Each row is a point on a landscape with many peaks, with its height.
From any point a climber steps to the highest of the 2 points nearest to it. It stops when none of these is higher. Distance is the straight distance between rows; heights are no part of it.
rab: 17; 29; -3; 7; 26; 8; 28; 71; -18; 43; -40; 23; 35; 75; -42; -54; -61; 22; -15; 8; 7; -25; 11; 20; 6; -38; -29; -4; 28; 2  height 65.8
nuvov: 1; -37; 31; 45; -4; -44; -31; -5; 28; -60; 6; 29; 47; -10; 18; 27; -22; -9; 11; 65; 5; -41; -16; -76; 53; 8; 4; -10; -54; -31  height 61.1
vigul: -6; 20; -16; 17; 22; -7; -9; -5; -37; 46; -15; 17; -2; -33; 32; -19; 30; 4; 42; -32; -9; -18; 9; 54; 7; -19; 30; 15; -21; -1  height 8.2
Zor: -31; -6; -14; -13; 51; 41; 45; 35; -23; -32; -9; 31; 7; 4; -21; -15; 13; 17; -16; -52; -34; -7; -25; -4; -26; -28; -14; -39; 21; 0  height 10.3
nusez: -1; -41; -11; 23; 6; 4; 35; -3; 34; -12; 3; 1; -19; 31; -4; 9; 13; 9; -19; 69; 19; -48; -37; -32; 3; -18; -47; -73; -15; 35  height 37.4
bik: 30; 72; -17; 10; 18; 37; -26; 3; -29; 80; -13; -37; -49; 7; 29; -31; 28; -10; -31; 20; -4; 62; 57; 30; -3; 10; 38; 8; 6; 29  height 19.6
verud: -1; 6; -5; -30; -2; 54; -5; 39; -18; -41; 2; 12; 6; 13; -54; -37; -21; 5; -29; -48; -2; 34; 26; 8; -23; -1; -16; 17; 30; -40  height 13.3
Mazan: -18; 5; 38; -24; 10; -20; 10; 55; -44; -41; -38; 4; -25; 19; 17; 41; -48; -19; -10; -28; -16; -16; -35; -14; -20; 48; 42; 20; 40; 24  height 14.4
Duron: 2; -34; 16; 22; -68; -89; -23; -41; 40; -33; -13; 14; 51; 10; -4; 9; -29; 27; 55; 11; -1; -44; -11; -23; 29; 20; -10; 57; -15; -21  height 31.0
kugu: -37; -43; 26; -23; -9; -76; -19; -32; -10; -40; 7; 1; 47; -21; 8; 14; -37; 29; 41; -51; -22; 16; -14; 43; -23; 10; -16; 80; 18; -38  height 33.7
munu: 33; 15; 31; 10; -42; -27; -54; 21; -25; 14; -22; -12; 8; 14; -11; -45; -53; -9; 19; 7; 31; -36; 32; 28; 3; 16; 3; 74; 1; -58  height 43.2
Fepo: -11; -48; 11; -8; -43; -5; -3; 9; 39; -89; 35; 23; 18; 17; -44; -21; -41; -3; -3; 11; 42; -46; -3; -27; -22; 21; -39; -2; 11; -47  height 52.7
zuf: -25; -7; -5; -42; 42; 15; -5; -73; 2; -33; 54; -30; 19; -50; -6; 52; 56; 7; 20; -52; -38; 76; 1; 26; -17; 4; 4; 6; 1; 5  height 39.0
mafa: -29; -2; 30; -40; 48; 41; -3; -5; -17; -53; 29; -36; -21; -13; -3; 72; 9; -31; -29; -17; -63; 68; -12; -12; -21; 40; 23; -6; 32; 3  height 58.6
Zofid: 15; 17; 22; 1; 3; -53; 48; 22; -11; 58; -50; 3; -3; 82; 0; -10; -75; -11; -14; 52; 11; 5; 41; 31; 0; -9; -17; -9; 55; 41  height 50.9
bama: -25; 20; 46; -32; 16; -69; -5; -7; -34; -25; -42; -11; 0; -5; 45; 48; -60; -25; 2; -5; -9; 15; -25; -5; -4; 50; 29; 36; 40; 29  height 15.6
vagu: -11; 17; -15; 8; 14; -4; 18; 7; -46; 35; -31; 10; -24; 17; 19; -10; 8; -5; 9; -42; -7; -3; -3; 28; -18; 5; 35; -13; 4; 23  height 6.8
nar: -12; -9; -1; 29; -89; 4; -17; -72; 42; 2; 40; 1; 55; -35; 36; 26; 64; 21; 22; 28; -8; -22; -33; -23; 68; -4; 7; 12; -40; 8  height 54.0
fas: 42; 40; -40; 19; -1; 24; -9; -30; -9; 78; -10; -11; -41; 24; 0; -41; 39; 12; 0; -4; 32; 26; 34; 53; 1; -19; 15; 7; -15; 32  height 14.7
bebur: -33; 21; 14; -34; 63; 5; 20; 13; -62; -8; -6; 14; -15; -15; 17; 37; 2; -40; 4; -57; -48; 43; 3; 17; -11; 9; 41; 16; 27; 5  height 12.3
Lam: 23; 21; -30; 6; 19; 42; -2; 30; -31; -37; -9; 41; 24; 24; -58; -68; 3; 5; -18; -85; 13; -9; -2; 38; -11; -28; -3; 22; 16; -51  height 14.6
soguv: -45; -21; 34; -48; 20; -55; -4; -7; -37; -12; -22; -2; 32; -14; -9; 20; -51; 31; 21; -40; -31; 40; 25; 47; -19; -10; -16; 33; 41; -23  height 30.9
vulas: -3; -31; -1; -37; -57; -9; -35; -30; 12; -46; 34; -1; 12; -12; -26; -23; -18; 9; 21; -35; 27; 25; 22; 8; -32; 13; -20; 57; 18; -51  height 42.0
forov: 23; 8; 10; 49; -33; -23; -37; 19; 11; 49; 0; 8; 20; -55; 38; 0; -8; -8; 29; 61; 13; -47; 10; -41; 41; 14; 33; 35; -57; -36  height 51.8
diror: 54; 49; -38; 15; -37; 48; -25; -15; -11; 82; 11; -34; -44; -35; 21; -11; 62; -14; 10; -1; 39; -6; -3; -12; 8; 11; 42; 3; -42; 24  height 42.7
rozam: 58; 14; -13; 20; -28; 9; -6; 5; 17; 17; -16; -49; -34; 95; -55; -58; -48; -6; -19; 0; 30; 29; 47; 16; -7; -10; -21; -6; 34; 21  height 44.7
zufip: -3; -15; 8; -12; -21; -5; 17; -31; 24; -49; 27; -21; -15; 28; -38; -12; -36; 5; -9; 25; 21; 25; 54; -16; -21; 4; -47; -3; 32; -13  height 14.0
guki: -27; -18; 12; -6; 1; -30; -29; -6; -5; 25; 14; 0; 41; -62; 47; 34; 15; 10; 39; 0; -28; -13; -25; 5; 32; 7; 16; 27; -33; -25  height 19.2
musos: -29; 5; -12; -43; 50; 14; 28; -54; -2; 27; -4; -9; -15; -16; 3; 21; 47; 2; -28; 3; -34; 84; 35; 45; -22; -12; -24; -43; 25; 44  height 33.4
minuz: -23; -45; 10; 23; 27; -3; 12; -19; 9; -10; -14; 22; 10; 19; 20; 41; 39; 7; -21; 53; -17; -18; -63; -22; -3; 13; -13; -80; -37; 60  height 33.6
dad: 43; 10; -23; 1; -39; 48; -9; 27; 1; -5; -8; -22; -51; 33; -33; -52; -7; -23; -27; -25; 29; -10; -15; -30; -27; -8; -10; -10; 4; -25  height 33.5
gaveb: 36; 6; -20; -5; -16; 16; 36; 19; 7; -6; -31; -28; -33; 95; -50; -26; -46; 7; -7; -20; -5; -2; 4; -5; -29; -13; -27; -28; 45; 33  height 37.0
peto: -24; -26; 48; 17; 4; -25; -3; 7; 15; -55; 35; 12; 28; -22; 20; 17; -24; -17; -14; 54; 21; -52; 4; -58; 10; 13; -17; -19; -3; -17  height 66.8
begat: -4; -45; 14; -3; -18; -41; 6; 31; 17; -67; 9; 22; 22; 41; -43; -3; -69; 16; 19; 41; 7; -56; -6; -14; 0; 3; -39; -25; 26; -18  height 58.1
von: -25; -13; 17; -26; 25; 36; 11; -16; 16; 0; 55; -6; 4; -55; -2; 15; 24; 6; -29; 44; 32; -11; 0; -7; 14; -18; -42; -37; -19; -6  height 21.6
nolip: 23; 32; -13; -15; -40; -2; -21; -75; -1; 27; 26; -44; 4; -35; 37; 43; 60; -7; 35; -73; -27; 56; -3; 4; -1; 30; 53; 47; -16; 14  height 25.0
mas: -5; -1; 12; 9; 5; -58; 35; 56; -14; 25; -55; 45; 16; 49; -14; 13; -76; 3; -7; 45; -5; -35; 5; 9; 6; -19; -26; -46; 36; 29  height 57.8
kapep: 30; 37; 35; 5; -14; -12; -37; 24; -39; 48; -30; -19; -10; 29; 9; -39; -42; 4; 6; 28; 19; 4; 54; 31; -1; 3; 13; 64; 26; -11  height 48.0
denog: -9; -42; -7; -21; -20; 53; 10; -47; 23; -34; 44; -16; 18; -35; 0; 28; 74; 21; 14; -33; -6; 0; -45; -4; -9; 8; 5; -22; -41; 8  height 21.7
Zetal: -54; -19; 30; -23; 36; 28; 14; 17; -15; -15; 4; 12; 11; -32; 9; 25; 1; 0; -17; 27; -8; -4; -26; -1; 5; -3; -41; -52; 13; 1  height 20.2
pebi: 13; 9; 19; -17; -44; 11; -28; -11; -21; -26; 17; -26; -23; -17; 29; 16; -2; -34; -2; -27; 13; 5; -15; -37; -19; 64; 43; 33; -8; -8  height 47.5
temuv: 10; 40; -19; -8; 45; 69; 47; 46; -14; 45; -31; 1; -35; 15; 0; -26; 29; -8; -55; -5; -31; 35; 8; -11; -27; -25; -19; -34; 2; 30  height 39.6
gud: 4; 18; 27; 49; -61; -39; -29; -35; 29; 62; 5; -19; 26; -53; 68; 20; 30; -6; 30; 46; -13; -26; 6; -28; 58; 13; 19; 51; -40; -1  height 47.0
toki: 19; 21; 42; 25; -34; 12; -26; 72; -23; 4; -3; 18; 6; 4; -27; -61; -65; -16; -18; 26; 26; -40; 42; 6; -8; 6; -16; 62; 12; -87  height 39.5
Deno: 20; 6; 23; 16; -14; 9; 24; -55; 57; 28; 59; -28; 4; -20; 32; 10; 25; -16; -20; 78; 52; -26; 31; -33; 17; -17; -26; -8; -20; 26  height 44.8
Mag: -32; -10; 73; -21; 22; -65; -16; -10; -15; 3; 2; -8; 26; -44; 64; 70; -36; -40; 5; 11; -22; 2; -44; -16; 19; 44; 1; 43; 10; -3  height 17.0
Zefa: 20; -40; -11; 24; -60; -91; -34; -15; 23; -30; -46; 30; 25; 35; -37; 1; -44; 30; 64; -32; 12; -35; -41; -1; 26; 15; 40; 17; -17; -14  height 27.5
mitol: 50; 13; -27; -22; -47; 35; -22; -20; -7; -12; 15; -27; -38; -7; -31; -24; 26; -1; 2; -51; 32; 19; 6; -4; -21; 13; 12; 8; -2; -16  height 38.6
dedak: -16; 21; 30; -30; 43; 7; 43; 48; -40; -37; -30; 17; -9; 31; -4; 11; -29; -20; -29; -60; -42; 36; -13; -16; -24; 27; 41; 3; 44; 7  height 13.4
Vanal: 14; 37; -47; 29; 19; -5; 24; -10; -21; 89; -40; 12; -14; 45; 22; -51; 23; 3; -1; -3; 22; 12; 17; 84; -8; -55; 12; -29; 5; 39  height 10.2
Rakik: 7; 17; 3; 23; -61; 22; -16; -33; 18; 43; 44; -20; 35; -75; 57; 25; 73; 9; 30; 25; 0; -7; -17; -25; 54; 9; 27; 19; -37; -3  height 50.4
badur: -37; -38; -29; 21; 59; -33; -7; -6; -7; 42; -32; 60; 38; -33; 38; 38; 40; -1; 16; 9; -23; 9; -37; 13; 17; -15; 17; -73; -42; 8  height 28.8
fime: -13; -26; -9; 14; 3; -72; -29; 35; -17; -53; -35; 31; 24; -22; 12; 28; -21; -2; 62; -52; -19; -37; -61; -14; 16; 28; 61; 23; -11; -31  height 31.9
Nivuf: 19; 26; -35; 13; 34; 16; -14; -57; -33; -12; -4; 32; 10; 1; -42; -43; 47; 3; 21; -80; 9; 45; 44; 91; -3; -19; 14; 43; 29; -20  height 20.0
poged: -29; 16; 10; -23; 54; 32; -5; 12; -52; 47; 8; -3; -14; -53; 60; 28; 32; -39; 6; -21; -26; 28; 4; 14; -10; 7; 35; -10; -9; -5  height 11.0
buvet: 13; -7; -24; -22; -13; 62; 42; 33; 40; -27; 52; -13; -21; 26; -61; -56; -22; 0; -52; 8; 44; -2; 4; -17; -6; -40; -72; -2; 30; -39  height 26.9
gizi: 7; -14; 2; 32; -58; 17; 5; -54; 34; 25; 2; -6; 0; 3; 39; 23; 91; 12; 5; 16; -3; -20; -53; -44; 16; 28; 35; -27; -56; 67  height 57.5
gav: 41; 3; -7; -5; -8; 41; 38; 18; 13; -24; -32; -10; -74; 74; -46; -19; 31; 0; -16; -57; -20; -3; -15; -15; -59; -9; -20; -28; 28; 26  height 31.7
rezos: 51; 45; -36; 29; -11; 60; -3; 37; -7; 48; -17; -16; -55; -2; 14; -22; 52; -18; -18; -15; 8; -37; -27; -29; -16; -2; 17; -18; -32; 11  height 51.3
kagum: 9; 38; 10; -30; -18; -30; -49; -12; -24; -39; -12; -34; -34; -6; 16; 30; -23; -46; -6; -61; -10; 49; -10; -4; -26; 57; 78; 64; 21; 10  height 41.6
Muv: 37; -2; 26; 66; -4; -38; -2; 24; 55; 19; -6; -2; 19; 6; 19; 1; -58; -31; 11; 73; 41; -71; 64; -35; 26; -23; -13; -8; -21; -2  height 45.6
Fup: -4; -5; -16; 21; -10; -14; -32; 61; -26; -35; -30; 35; 5; 2; -6; 0; -24; 8; 25; -39; -4; -50; -33; -18; 9; 12; 21; -3; -21; -33  height 34.0
dati: -18; -32; 29; -7; 15; -50; 19; 41; -5; -47; -31; 42; 20; 45; -13; 41; -63; 12; -6; 38; 5; -49; -28; -17; 7; 10; -20; -49; 28; 17  height 64.2
mezuk: -5; 23; -16; -13; 44; -18; -24; -38; -38; 7; -17; 11; 1; 7; 2; -12; 13; 12; 20; -60; -32; 67; 46; 78; -7; -7; 24; 35; 29; -7  height 23.7
Vuri: -23; 0; -27; -1; 43; 20; 34; 18; 6; 58; -31; 26; 10; 2; 0; -16; 9; 19; -27; 31; 8; -11; -14; 20; -10; -44; -35; -61; 7; 27  height 52.2
biva: -17; -25; 10; 30; -45; 9; 11; -86; 45; -1; 41; -1; 56; -8; 12; 32; 60; 11; -10; 62; 9; -17; -24; -30; 44; -19; -24; -22; -47; 57  height 58.7
tuguk: 7; -12; -26; 32; 5; 4; -21; 77; 19; -3; -9; 28; 1; -37; -26; -45; -21; 20; 13; 41; 33; -47; 0; -1; 46; -48; -22; -6; -38; -70  height 38.5
tadi: 5; -43; 5; 39; -49; 12; 13; -52; 46; -27; 29; -5; 20; 26; 1; 23; 49; 9; 0; 42; 2; -38; -56; -60; 29; 20; 4; -39; -64; 45  height 66.2
dit: -36; -16; -42; -38; 63; 33; 47; -50; -6; 12; -11; 22; -12; -16; -10; -1; 59; 25; -7; -25; -9; 37; 14; 54; -23; -51; -40; -55; 18; 35  height 39.1
mitet: -8; -8; -13; 25; 20; -30; 31; 26; -30; 6; -51; 35; -23; 16; 36; 23; 27; -15; 10; -29; -17; -38; -35; -5; -11; 19; 53; -26; -4; 49  height 5.4
siz: 7; 52; 3; -4; -5; 12; -50; 31; -44; -20; -8; -30; -37; 14; -16; -5; -13; -37; -36; -56; -33; 63; 21; 3; -15; 46; 62; 51; 31; -12  height 46.7
Bisim: -2; 59; 16; -7; 42; 28; -29; 33; -35; 73; -8; -20; -14; -25; 23; -22; -8; -3; -32; 31; -15; 55; 61; 33; 18; -3; 18; 37; 17; -5  height 22.4
tuke: 9; -44; -5; 0; -73; -21; -26; -16; 44; -50; 39; 19; 30; -12; -49; -36; -31; -4; 15; -5; 51; -40; 12; -6; -21; 7; -33; 45; -4; -67  height 47.7
Tezo: -13; 1; -47; -8; 45; 49; 63; -6; 19; 37; -23; 13; -35; 14; -2; -21; 58; 21; -23; 7; -9; 12; -4; 23; -33; -48; -24; -56; 4; 33  height 45.7
Sapi: 9; 43; -22; -16; -4; 12; -22; -39; -12; 31; 39; -43; 7; -60; 17; 29; 49; 7; 35; -50; -22; 74; 27; 43; 4; 0; 28; 56; -20; -13  height 29.2
dimi: -23; -23; 4; -14; 5; 21; -17; -19; -4; -15; 47; -17; 34; -83; 27; 40; 52; 6; 43; -27; -19; 5; -33; 7; 11; 1; 16; 3; -34; -21  height 20.3
zar: 23; -18; 19; 53; -18; -35; -34; 3; 52; 6; -18; 35; 45; -12; 51; 16; 4; -7; 29; 70; 9; -27; -2; -73; 73; -3; 27; -10; -72; -28  height 56.7
nupo: -42; 19; 1; -13; 86; 45; 49; 31; -42; 9; 0; 43; 6; -28; 1; 14; 40; -31; -1; -68; -41; 14; -10; 10; -7; -20; 3; -20; 25; -6  height 11.2
Sek: -29; -13; 9; 3; -7; 3; -26; 63; -8; -21; 5; 22; 12; -41; -12; -27; -36; 8; 6; 4; 15; -42; -2; -3; 15; -9; -14; 3; -11; -56  height 36.0
netu: 7; -48; 9; 21; -41; 29; 11; -7; 55; -104; 59; 2; -2; 32; -40; -9; 9; -5; -23; 30; 43; -43; -28; -64; -22; 21; -38; -31; -21; -8  height 47.4
pul: -19; 17; 13; -24; 1; 22; 4; 18; 0; -27; 15; -12; -17; 35; -55; -27; -58; 3; -49; 9; -15; 54; 54; -12; -14; 13; -21; 9; 45; -12  height 12.5
bifa: 4; -42; 0; -26; -7; 43; 28; -40; 41; -29; 29; -20; -29; 20; -13; 12; 68; 32; -9; -13; 6; 5; -35; -4; -23; -7; -14; -57; -26; 34  height 24.0
rupu: -38; -32; 46; -16; -6; -56; -28; -40; -14; -23; 24; -9; 60; -43; 49; 75; -4; -17; 18; -11; -40; -5; -70; -12; 33; 20; -1; 48; -17; -4  height 18.0
rurin: 51; 11; -36; -9; -32; 55; 19; 63; 22; -24; 2; -17; -8; 47; -71; -73; -32; -16; -50; -22; 25; -18; -26; -21; -27; -38; -53; -1; 19; -51  height 30.1
Nev: 19; 3; 5; 12; -30; -31; 15; -62; 43; 38; 20; -29; 8; 9; 5; 0; -6; 1; 20; 49; 30; -13; 36; -4; 16; 0; -14; 7; -9; 27  height 38.7
Nimom: 45; 43; -11; 17; -17; -1; -44; -14; -2; 50; 1; -51; -35; 49; -26; -46; -28; -16; -22; 33; 25; 31; 63; 27; 8; 3; 10; 35; 36; 16  height 60.2
bopug: -26; 17; 5; -30; 29; -57; -40; -27; -26; -17; -10; -33; -1; 7; -12; 22; -31; 12; -3; -39; -51; 66; 36; 56; -13; 9; 8; 63; 39; 2  height 27.6
gopam: -30; 12; -30; -31; 33; -2; -11; -45; 5; 7; 16; -42; -10; -24; -41; 19; 17; 44; -32; 1; -42; 83; 60; 40; -23; 4; -13; -4; 42; 43  height 28.6
Gifis: -39; -27; -13; 14; 36; 5; 6; -9; 6; 45; -11; 34; 13; -33; 34; 32; 49; 0; -21; 55; 3; -2; -59; -9; 20; -16; -8; -89; -46; 12  height 31.1
fon: 13; 18; -45; -4; 34; 32; 18; -11; -21; -8; -7; 22; -19; 23; -44; -56; 37; 17; 9; -83; 7; 21; 25; 45; -8; -35; -7; 7; 15; -2  height 16.8
lega: -17; -20; 33; -40; 3; 9; 1; -20; -23; -35; 30; -32; -11; -19; 36; 51; 14; -22; -3; -13; -26; 24; -37; -15; -15; 51; 35; 17; -3; 13  height 52.4
bovul: -3; 2; 6; 8; 5; -50; 1; 39; -24; -24; -67; 20; -23; 14; 44; 52; -24; -26; 17; -14; 4; -39; -77; -24; -1; 49; 76; 9; 6; 57  height 4.2
Zakir: 21; 38; -40; 30; 18; -13; 40; 42; -22; 92; -57; 18; 2; 77; 18; -28; -13; -1; -11; 27; 4; -9; -8; 47; -26; -46; 6; -42; 13; 45  height 7.5
dilon: -26; -28; 20; -24; 27; -38; 14; -27; -16; 8; -8; 14; 17; -8; 0; 17; -30; 21; -5; 38; 5; -5; 14; 25; -6; -5; -39; -24; 19; 9  height 18.9
Rin: -16; 36; -4; 8; 25; 23; -17; 18; -40; 90; 5; -7; 2; -81; 48; 4; 48; -23; 21; 8; 4; 4; 7; 41; 9; -21; 28; 0; -37; -11  height 9.6
duf: -1; -32; -40; 38; 33; -61; -14; -6; 7; 16; -54; 69; 19; -3; 30; 17; 21; 18; 62; -13; -19; -15; -32; 10; 38; -12; 50; -32; -47; 8  height 26.3
Daz: 21; -37; 14; -23; -31; 53; 20; -14; 30; -63; 10; -28; -63; 42; -39; -9; 34; 3; -20; -16; -7; 3; -20; -31; -48; 17; -24; -29; 3; 9  height 27.4
suz: -10; 6; -17; -42; 40; 42; 1; -33; -10; 17; 36; -25; 7; -74; -2; 14; 48; 18; 11; -21; -2; 65; 29; 43; 4; -28; -6; 2; -1; -14  height 34.1
zazi: 8; -4; -16; -32; 1; 27; 0; -51; 2; -50; 20; -14; -28; -11; -23; 8; 49; 9; 10; -66; -13; 56; 8; 9; -25; 16; 18; 7; 10; -3  height 45.0
sedo: 5; -12; 30; 29; -37; -67; -7; -37; 41; 8; -1; 6; 32; 17; 22; 9; -36; -3; 31; 36; 10; -54; 14; -33; 18; 17; 8; 26; -17; 6  height 33.8
mili: 6; -12; -5; 38; 6; 5; -3; 26; 41; 8; 18; 12; 7; -39; 18; -14; -15; -3; 6; 72; 33; -56; 28; -28; 41; -33; -20; -20; -39; -19  height 41.7
vanam: 22; -43; -32; 32; -22; 32; 30; 27; 59; -44; 25; -7; -25; 29; -33; -16; 3; 4; -9; 23; 30; -51; -36; -43; 6; -27; -52; -42; -11; -2  height 41.9
guzog: 31; 17; 3; 30; 0; 24; 17; -1; 21; 53; 27; -24; -38; -11; 52; -9; 23; -28; -23; 79; 33; -31; 1; -44; 9; 8; -9; -37; -28; 30  height 52.0
Fudu: -35; -45; 3; -24; -8; -88; -28; 4; -14; -66; -30; 27; 47; 0; 6; 40; -47; 23; 54; -40; -16; -22; -52; 23; -8; 25; 21; 45; 15; -28  height 31.2
Sigag: -18; 16; 11; -34; 0; 27; -27; 15; -14; -63; 17; -28; -26; -8; -34; 17; -13; -24; -32; -57; -43; 69; 13; -14; -35; 53; 33; 19; 37; -16  height 52.5
paloz: -8; -25; 0; -29; 2; -37; 17; -62; 13; -9; 13; -20; -11; 32; -23; 5; -31; 26; -7; 37; 4; 40; 54; 16; -22; -2; -35; -2; 29; 43  height 16.3
zodon: 15; 35; 31; -10; 13; 8; 32; 75; -27; 2; -17; 11; 7; 62; -26; -35; -77; 6; -29; 2; -2; -17; 15; -22; 1; 10; -20; 10; 36; -5  height 59.4
buko: 7; 16; 41; 6; -8; -19; 29; 42; 8; -17; 7; 9; 2; 39; -18; -28; -97; -26; -19; 47; 23; -28; 59; -13; -20; -12; -36; 13; 39; -23  height 54.3
fil: -15; -20; 10; -37; -29; -25; -15; -54; 6; -41; 55; -20; 40; -46; 3; 15; 4; 32; 33; -29; -9; 34; 5; 20; -5; 6; -35; 48; 4; -46  height 37.5
far: 18; 3; -43; 30; -29; 37; 8; -32; 25; 56; 10; -10; -25; -13; 33; 4; 83; 15; 24; -12; 16; -17; -15; -10; -1; 3; 32; -31; -57; 42  height 49.0
Ton: -11; -4; -13; -30; 4; 54; 27; 12; 24; -29; 54; -8; -35; -32; -34; -21; 5; 17; -45; 20; 41; 28; 17; 6; 8; -21; -45; -4; 13; -33  height 23.9
sezi: -31; 30; -4; -18; 37; 13; -38; -2; -18; 39; 10; -35; 0; -26; -28; -16; -9; 15; -40; 24; -30; 71; 74; 52; 7; -8; -8; 22; 34; 0  height 24.6
momas: -9; 14; -12; 2; 31; 17; 26; 70; 6; 40; -20; 37; 6; 12; -21; -48; -31; 11; -29; 38; 1; -37; -2; -5; 18; -61; -53; -30; 7; -3  height 58.3
volu: 17; 61; -31; 0; 48; 81; 45; 76; -2; 40; -9; 3; -7; 2; -6; -40; 25; -2; -51; -14; -8; -19; -21; -20; -2; -47; -21; -5; -24; -9  height 36.1
Repok: 18; 0; 38; 40; -6; -62; 5; 39; 20; -6; -17; 23; 20; 13; -5; -9; -88; -16; 17; 57; 15; -76; 51; -17; 3; -6; -24; 3; 19; -30  height 50.0
lovip: 31; 16; 2; 7; -19; 44; 2; 7; 3; 19; 5; -34; -62; 5; 34; -2; 15; -20; -8; 26; 10; -16; -12; -51; -6; 34; 8; -17; -13; 21  height 60.1
Fafu: 7; -50; -35; 23; -31; -49; -29; -4; 28; -19; -36; 39; 32; 21; -3; 19; -16; 39; 59; 4; -6; -27; -34; -16; 42; -5; 32; -14; -39; 0  height 24.7

For each start below, name the point where the climber stops.
fas | rab
verud | kugu
fime | rab
pul | zazi
Zor | zazi
Fafu | lovip
duf | dati
Rin | Nimom
